Each row is a point on a landscape with many valleys, with its height.
A ball rolls from a point to whichever of its 6 nearest points has the largest drop for the distance, and stops where none of them is lower. Distance is the straight distance between rows; heights are no part of it.
k725 (h 315): [101 129 116 126 164 119 119 107 132 111 116 129 125 130]
k293 (h 287): [135 141 141  95 113 120 103 140 145  97 134 146 163 125]
k778 (h 297): [143 136 141 116 122 123 111 138 125 122 133 148 138 121]
k335 (h 245): [117 128 121 148 151 144 150 108 105 171 119 123 104 132]
k13 (h 162): [136 101 114 166  92 129 161 130  95 198 120  95 110 129]
k833 (h 314): [173 150 170  92  84 108 104 171 147  88 146 155 168 122]
k669 (h 74): [ 43 115  86 154 218 154 158  41 132 146  85 117  85 145]
k317 (h 263): [ 92 135 109 118 160 143 117 104 167  78 117 152 129 130]
k790 (h 66): [ 55 116  84 137 216 151 142  57 151 121  91 119  94 142]
k514 (h 167): [ 97 128 117 136 175 122 129  98 120 132 111 116 115 133]
k204 (h 249): [119 120 117 165 138 141 168 119  99 179 114 115  93 129]
k558 (h 143): [ 84 128 100 127 174 138 118  89 157  95 109 145 117 132]
k163 (h 531): [118 150 134 103 129 127 108 131 177  50 137 148 157 131]
k797 (h 40): [174 159 165  79  78 114  87 170 167  63 158 164 191 137]
k768 (h 457): [180 115 145 118  71 122 118 167 120 141 156 122 134 116]
k175 (h 382): [191 117 157 116  45 119 109 182 123 129 165 136 147 113]
k380 (h 333): [164 156 153  64  95 119  73 170 185  25 169 144 191 133]
k817 (h 319): [160 142 154 106 102 113 115 155 131 107 138 153 150 117]
k605 (h 293): [117 129 126 118 152 126 116 117 121 131 123 128 131 128]
k680 (h 96): [ 64 125 103 167 199 141 168  73  97 173  90 104  89 125]
k996 (h 67): [ 42 119  78 140 237 150 155  51 152 118  82 115  79 145]
k842 (h 264): [117 128 123 139 152 142 139 112 105 163 125 126 113 131]
k530 (h 316): [191 142 177  83  62 104 108 186 145  95 159 140 174 115]
k585 (h 348): [201 128 173  99  29 114 107 191 134 111 173 146 167 110]
k698 (h 397): [174 110 136 132  71 127 125 162 114 158 156 115 129 127]
k142 (h 309): [143 133 139 126 129 126 120 137 118 131 132 141 127 125]
k922 (h 236): [ 97 120 105 159 162 152 167  97  96 186 106 113  90 127]
k312 (h 472): [169 124 148 118 100 113 124 162 118 129 144 126 128 114]
k588 (h 16): [ 67 122  88 123 202 148 131  73 158 102 101 129 103 136]
k231 (h 310): [118 143 131 102 128 117 105 133 153  82 127 136 159 127]
k271 (h 529): [162 115 139 130  99 121 134 155 115 148 143 110 121 122]
k819 (h 532): [210 126 167 125   8  95 102 212 114 124 174 124 166 111]
k484 (h 283): [127 106 110 167 109 131 168 129  95 193 114  94  99 125]
k966 (h 206): [ 99 127 110 150 166 151 158  97  99 180 109 113  98 128]
k14 (h 274): [131 128 131 146 141 137 147 126 109 160 129 125 106 132]
k429 (h 413): [196 116 153 145  32 107 111 193 109 143 166 121 147 124]
k528 (h 346): [110 136 121 116 146 116 112 120 138 101 117 132 138 126]
k314 (h 639): [102 143 124 115 143 125 112 118 164  70 122 147 144 128]
k886 (h 198): [ 82 126 108 146 184 131 128  86 136 117 109 133 110 141]
k485 (h 275): [156 154 150  76 100 121  85 160 179  37 161 142 186 134]
k743 (h 370): [147 116 128 147 110 129 152 144 109 165 133 103 108 128]
k509 (h 292): [137 136 138 104 117 124 105 139 132 111 131 148 151 121]
k132 (h 262): [126 122 124 158 134 137 163 125 104 172 121 116 100 128]
k651 (h 312): [117 131 124 110 143 120 108 122 132 111 125 134 140 125]
k757 (h 343): [169 108 135 152  69 128 133 157 106 170 148 112 127 131]
k181 (h 272): [114 129 121 131 162 135 134 106 112 155 120 120 116 131]
k36 (h 294): [140 154 145  84 109 119  97 150 175  57 146 141 176 134]
k604 (h 153): [152 108 124 155  82 133 150 143 102 183 135 101 116 131]
k873 (h 256): [189 154 181  81  70 101  98 184 157  74 155 155 182 127]
k982 (h 270): [169 155 157  68  86 120  75 174 177  45 165 154 196 139]
k531 (h 261): [151 152 153  85  95 120  99 154 157  83 144 154 179 132]
k48 (h 339): [ 80 116  89 168 178 153 175  89  88 203  94 106  78 122]
k97 (h 129): [ 76 129 110 156 190 133 152  78 107 156  99 107 100 132]
k342 (h 111): [ 93 111  90 182 161 152 176 100  87 205  95 113  76 125]
k825 (h 353): [ 96 133 116 126 157 122 114 110 150  90 117 142 129 130]
k331 (h 24): [ 84 126 116 149 185 129 139  85 119 137 104 118 105 136]
k932 (h 71): [ 75 123  93 125 189 146 124  79 157 101 105 137 109 134]
k12 (h 313): [145 128 138 136 131 129 132 136 112 142 133 132 116 126]
k249 (h 80): [ 46 122 100 169 208 145 160  49 108 162  84 119  84 135]
k639 (h 317): [157 132 145 119 112 117 120 149 122 122 135 145 136 119]
k300 (h 308): [111 101  97 181 130 132 180 118  88 201  99  95  83 124]
k326 (h 495): [175 123 151 110  84 114 121 166 121 126 147 127 135 112]
k437 (h 138): [ 74 123 108 151 191 135 134  77 131 125 103 130 104 143]
k59 (h 369): [178 110 143 147  57 121 123 167 109 160 157 119 134 132]
k103 (h 404): [160 111 133 137  90 126 139 151 110 162 145 104 119 127]

For each start below, name the point where the ball stops.
k326: k797
k14: k331
k698: k604
k204: k331
k300: k331
k312: k797
k142: k797
k175: k797
k484: k604
k59: k604
k181: k331
